Points, in no order, along strands that fork and pass close to each other.
Two points are linked if the straight distance between their rows is under 69.1. Some points are linked to none.
K237: [  3  10   1   7 -22  19 -13  10 -13  -2  -4   4  40  -3   5 -25  -5  -1
   1  24   4   8   4 -44]
K77: [  8  -3   1  -3  13 -11  32 -13  17   0  -1  14 -25  -5  -2   3 -16  -1
   2   6 -32 -20   8  19]
K526: [-25   5 -18  19  -7 -16   9  43 -14  38 -28   4  18  17   3  -7  22  -1
  18 -18  44 -14 -15  24]
K808: [-21  -5   2   8  34 -11 -22   0  20  12  -2 -15 -23  -5  33  -9  -3  21
  14  12 -11 -18  -4  39]
K978: [ -1  35  -9  18  -7  24   6  -2   3  18 -14 -21   9   5  -8  -3   3  -4
  31   5 -16 -25 -20 -10]
K970: [  6  16 -20  -8 -11  20 -36 -15  -8 -19  15  -4  14 -18 -11  10  -2 -27
 -13  13  -2  39  28 -20]
K889: [  8  12  -7  -1   2  -9   5 -35  21 -39  22  -9 -13  -8  18  10  16 -14
  37   1 -10  18  -3  19]
K899: [ -1  17   1  13 -13   2 -15   4   0 -18  -7  -4 -11  31  19 -11  15 -15
  24  21   7  -8 -22  20]
K862: [ -7  -7   8  35 -15 -16 -23   2 -21   0  -7  21  33  27   5 -10  -1  20
  -6   4  17  10  12 -22]
K217: [ -8  12 -25   0   2  29  10 -22  17 -18  14  -9 -14   1  -6   9   0   5
  24  16 -28 -46  16   4]
K400: [-14  15 -22 -11   1  -7  -4  -6   3  -7  -3  -4 -19  16  10 -29  17 -11
   7   8  -3  -9 -30  34]
K416: [ 10   8 -24 -30   1  38   2  -5  -4  -9  22 -12   3 -26  -6   8 -13   2
  24  12 -23 -25  14   0]
K160: [  7 -10   4 -19  11  -1 -17  -7  -1   5  10  12  -9 -31 -12  10 -31  19
 -19 -12   8  16  29   0]
K717: [ -3 -26  -9 -14  -3 -13  40   5 -21   9  -1  33   0  -9  -7  25  25  18
   0 -18  -2  -2  -4  23]
K122: [-10  -1  14   2 -16   0  11  53  -1  38   1  20  30  27  16   4  28  11
  14  22  12 -28  -4   2]
K337: [  1  22  -5 -22 -13  -5 -14  -3  25   0   8 -33   2  -3   7  -2   4 -39
   6  -4  -9   4 -25  10]
K235: [  8  23 -11  11 -25  12 -32 -12   3  10  -6   7   8 -19  -2  -3 -13   5
 -11   5 -20  27   6  20]
K167: [  1  11  -2 -12   5  -9  -5 -11  31   0   0 -17 -29   5   4 -29 -12 -22
  -7  11 -19   1 -16  14]
K477: [ -2  25 -12  -6   3 -16 -44 -16   9  -5  -5  -8 -19   6  -9  -3 -10 -22
   2 -15   6   8   2  34]
K291: [ -3   1 -16 -16  -6  -1 -18 -17 -25 -15  22   9  12  23  15 -18  19  13
 -15  18 -15   6  -4   5]
K599: [ -8   6 -13   1   8  16  -2  33 -11  21 -18   5   5  22 -10  -8  24   5
  32  -6  26 -24 -20  25]
K314: [-16  -2  22  -1 -24  -1 -11  -2   0 -16  -5 -10  -8 -12  -7  37  -3 -10
  15  -1   9 -26  14 -18]
K351: [  2 -18  14  26  12 -16  43  18 -16   0 -17 -19   7  -4  -5   9  10  -3
   1  -1  -1 -18  -3 -35]
K176: [ 12   9 -29   3 -15  -3  14  -1 -28  -4  15 -10  28   2  -3 -36   7   3
 -16  -3  18  33 -13  -5]
K225: [-14 -18 -14  -4  27  -9  21  11   5   7 -18  -7 -31 -20  -9 -13  11  -7
  11 -31  17  -2 -21  31]
K965: [ -4 -16  23  19  -4 -11   5  19  22  19 -18 -13   4  -5  10 -30   0   3
 -21   6  -8  11 -11 -10]
K916: [ -2  27 -15  12 -12  25   4 -27   7  -5   1   4   0  14 -22   8  13   3
  25   3 -20 -17  12 -12]
K79: [ 14  17  -2 -19  14   6  18 -19  44  -2  26 -22   3 -28  -9   4   7  -9
   5 -21  14  32  -6  -7]
K98: [-12  -9   5 -23  -3  -1   6 -17  27   6  17  14  -4  25  -1 -10  24  10
 -17  -3 -17   1  -2  -6]
K346: [  0   5 -15 -14  24  32 -11  21   2  22   2  -5  -5  27   0  -3   4  10
  36  -1   0 -47  -4  15]
K683: [ -6 -13  19  24  13   9 -19 -26  18  -4   3   7  -7  -2  17   5  -6  28
   3   7 -18   4   6 -11]
K244: [  8   0  -7  15  12 -25  23   9 -34  14 -19  20  18  26   3  -3  10  12
  -4   6 -20 -11  -5   8]
K165: [  0 -19 -27  -2 -32  -1  16   6 -30  -3  13  -7  20 -13   6 -11  -4   3
 -34  -9  28  31   3   2]
K563: [-10 -21  22  15  15   0  22  15  24   9 -11 -10 -14  -7  18  22  -3   4
  16   3 -22 -40  10  -7]
K958: [  7 -16  18 -27   6   0 -25  28   3   3  -4   4   7  27  24  -8  -7 -11
  -5  -6   1 -10 -20  17]
K369: [ 10 -34   3 -12  11   4  -9  21 -19  -8  -3   2 -19 -37  -4  -4 -29  17
 -10   5   2   1  24  11]
K644: [ -9  -6   1   4 -15  20 -29  22  13   4 -10   1  -9  -4   0  -9   8  10
  14  -6  15   8  -4  21]
K455: [  1   1  -1 -23  13  12  -9   0  39  14   6  -9 -30 -14 -30 -18 -24  -4
   9 -23  -1   0   7   4]
K154: [-17  -5  16  18 -20 -14 -24  -9   0   2  -3  19  10  26  23  16  18  16
  -8   1   7   9   2   6]
K893: [ 22  18  -2  -7  -5  14  28 -14  20 -12   8   1   2 -19 -22  24   6 -13
  -4  -8  23  34  -3 -12]
K403: [-15   3  13  -2   5  -7 -37 -27   6   3   4  -1 -11 -24 -10  17 -27  10
  -9  -5   2  -3  35 -18]
K604: [  2 -15  25  -6 -18  11   1 -17  37 -22  20  22  -7   8  -4  15  14  -7
   3  -3   1  27  17 -17]
K404: [-12  13 -14  -9 -13 -32   8 -15 -11   6  -7   2  -1   6 -21   6  10 -14
 -30 -30  22  15  -6  11]
K290: [-10   2  14  14   9  -8  12   9  -7   9 -10  16  -1  36  14  29  12   0
  29   0   7 -41  -9   8]
K42: [-32   6  15  10  -5   3 -35 -13  28  14  -3  -8 -13   2   0  16   1  18
  -1  -6  -5  -9  17 -16]
K825: [  5   7  14  13   0   6  16  -5  -8   7   1  -7  28  -9  -6 -14 -12   2
 -30  17   0  21   3 -47]
K330: [-11  15  -7  23  -8   3   7 -14  -2  15   2 -18   4 -47 -10  11  -6  21
  -7  -8  -4  14   4 -11]
K198: [  7  -7  -1 -16  10 -14   2 -19 -22 -36  21   4  -7  20  22  -5   5  -2
  -6  13  -8  -5 -10   1]
K381: [ 11  -7   7  10   5  -4  22 -15   3 -29   3  -2 -20 -14   5   8   3 -13
  27  -1   3   2 -19   7]
K305: [ -3  -7  16  16  28 -27  22 -15 -10 -16 -12  -3 -34  -5 -10   2 -23  -3
 -26  -1  11   5   5  -6]
K623: [ 24  -5  -5 -27   0  19   7  16 -30  -6   6  12  21  14  -3  -9  -8  -1
  -5  20 -24 -17   1 -18]
K841: [ 17   7  -8 -22  17  19 -26 -17  11 -38  32 -11   5  -4   4   4  -5 -30
   1   7  11  39  13 -19]
K268: [ 17 -22  19 -15  -1  19 -16 -14  16 -38  19  10  -8  -2  10  -2   3 -11
   8   8   9  37   9 -11]
K557: [ -5   2  24  27  -9  -6  -1  10   5  -9 -18  -7  11  24  26  16  12 -11
  32   9  12 -18 -31   3]
K692: [  6 -16  16  -7  21 -31  37 -12  10 -20  -2   1 -42 -16  -3   0 -32 -11
   3   7  -4 -10  12  14]
K904: [  1   0   1 -20  19  29 -14  22   3  23  27   8   9  31  29  13  15  19
  26  14  -2 -39  -5  19]
K637: [  4  -2  -7   6 -31  12 -10  14  -7   8 -11  22   7   1 -12 -10   0   5
 -13   2   0  15   0  13]
K610: [ 19 -12  -3  -8 -16   7   0  31 -31 -12  -9  21   9  12  -3 -18  -9   3
  -3  16  -2  -1   8  11]
K694: [ 16   7  11  22 -15 -11 -21 -19  17  -3  -6  11  -8 -33  11  13 -31  -5
  -8  -2  -8  29   9  25]
K799: [ 22  -9   0 -19  28  -1  31  21 -16  18  -1  -2  23   7 -21  -7  -6  -8
 -22 -21  14   3  -9 -34]
K116: [  1  -1  -1 -16 -21  -3  31 -11   9   0  16  21  -5  12 -10 -19  25   6
 -31  14  -4  24   1  -8]
K131: [ -3   3   5  13  -7  -2 -44 -17 -25 -10  -8   9  17  16  -8   5  -8   2
 -17 -11  26  22  16 -20]
K630: [ 14  -4  -1   5  20 -10  22 -10 -13  -1  -4  18  -5  21   9  10 -11   7
  -8  13 -43 -26   7   2]
K212: [-11 -26 -17  13   1 -16  31  20 -28  14  -4  -5  10 -17  -2 -21   5  17
 -35 -14  17  21   4   1]
K123: [  0  -8  -7   4 -18 -20  37   7 -29   5 -24  27   4   8 -15  21  17  -4
   7 -17  16  -3 -12  12]
K22: [ -2   8   4   2 -20  -2  -1  -8 -14  -8   4 -19  19 -17 -11  34  12 -14
  10 -15  11  -4  -6 -19]
K523: [  0   1   4 -19   7 -13 -46  -3   7   8  -2   6  -2  19  20 -11 -12  -7
 -14 -12  -7   2 -10  28]
K585: [-11 -22  -1  28 -18 -21  17  30  -7  14 -21  -7   6  -3   7 -39  -3   0
 -30   2  17  16   3  -9]
K696: [  8  14   4 -15  -3  -2 -12  39 -12  15  -8  -7  25  20  12   0  -5 -11
   9  10  -2 -29 -21   8]
K334: [  1 -17   6   4  10  16 -11  33 -20   6 -18  -4 -10 -21  -3  -1 -17  17
   6  15 -14 -28  26   3]
K296: [  5   5  19   7 -15 -15 -15 -14  25 -12  -7   4 -19   0   2  -2 -12 -23
 -16  16  -9  14   1   7]
K246: [ 16  -9   7 -23   3   5  32   6   2   3   7  13  -3  -5 -28  11  -4  -5
  -8 -17  11   4  -4 -12]
K199: [ -6   5 -22 -13  16   3   3 -10   7   7   4 -13 -29 -25 -28 -21   1  -1
  -2 -25  22  12  -9  17]
K69: [ 15   0   9  -9   0  14  -1  28 -11   8  -4  -7  32  13  15 -18  -8  -9
  12  21 -14 -24 -10 -34]
K748: [ 10  -2  24  -3  12  10  16 -22  41 -18  15  12 -20   7 -13   4  -9   4
 -17   2   3  18  22 -32]
K373: [ -8 -18 -19   0  40 -22  29  -6 -30   0   3   3 -15  -6   7 -11   4  16
 -26  -2 -14   1  -6  14]
K223: [ -2 -17  30  19  -9 -10  13  11  17  16 -16  -4   5  -8  16  10  -2   2
  -5  10 -29  -4  -5  -8]
K187: [ -7  14  -2  15  -7  -9 -31 -21  12 -29  10 -20  -4  -2  27  20  15 -14
  25   7 -12  14  -5  18]
K509: [-19 -10  -7   1   4 -16  10  17  -6  19 -23  -1   7   6   1  -4  18 -12
   4 -40  38   2 -26  25]
K459: [ 14 -10  18  13  23  19  12 -24  25   0   8   8  -6 -12  -9  16 -23  17
   7 -10 -10  -3  17 -21]
K378: [-14 -16  -8 -28  -1   4  22  12   0  21   1  18   1  16  -4  -1  24  14
  -3  -5 -12 -18  -3   1]
K228: [  6   0 -21  29 -24 -29  28  16 -41   7 -15  17  33  16   1   2   5   9
  -1 -12  15   3  -6   4]
K807: [ -3  16 -17  -4   5  21  -4 -17  -9   4  14 -21   6 -40  -8   4  -6  19
   0   7 -22  -9  10 -11]
K490: [  8  31 -22   6   0  -7 -44 -21  -6 -23   6 -13  -4  11   4   0   2 -31
   3   0 -11  36  -3  20]
K693: [ 10  15   7 -14  -1  -4 -17 -18  36 -10  19 -34  -4 -26   3   8  -6 -31
  21 -17   6  24  -5   3]
K922: [ -5   7 -30  -5   5   1  -3  -1 -27   7  10  -6  20   3  -3 -43  12  20
 -23  11  -6  11 -11  -5]
K955: [ -7  -8   8 -26  -8   5 -21  -1  33   6   2   9 -23  -8 -12   4   0   2
  16 -20   3  -4  12  19]
K283: [ -5   7   5   9  13  13   3   5  26  21 -12 -27   1 -12   1  20 -12  -1
  17 -10 -20 -38  -8 -12]
K565: [-10   0   1  17  10 -20  21 -11  -6   2  -6 -16 -22 -37 -20   4 -19  14
 -20  -4   4   8   6  -3]
K847: [ -9  -2  17  -4  -9  13 -25   6   6   6  17  17   6  30  27  23  20  19
  10  17   2 -16   1  17]
K914: [ 21   3  -1  15  22 -13  36  20 -37   7 -11  -8  28   4 -15  -1  -8  -2
  -3  -6   4  -4  -4 -38]
K818: [ 14   8   1  10  -7  -3  26 -12  -1 -11   6  17   4   3  -6   0   2  11
 -42  11  10  37  12 -18]
K992: [-21   1  11   5 -11  18 -17  25 -14   5 -16 -10  -8  -9 -12  16 -13   6
  10  17   9 -35  20 -20]
K671: [ -1   6   1  -6   1  20 -41 -12 -27 -19   1   1   8   2 -15  -8 -12 -17
  -8   7  15   5  16 -31]

Follow the links from the first point to the second, and from the first to the third. Name the last point that the two ways share.
K899, K509, K630 | K637
K825, K862, K400 | K637
K889, K217, K599 | K69
K916, K477, K235 | K69

A fork is a point with three links, a tip a point with one. Leave the first point through the second and follow the links. Name the first fork or tip that comes.
K970, K671 | K637
K630, K244 | K69
K748, K459 | K22
K717, K123 | K198
K351, K914 | K167
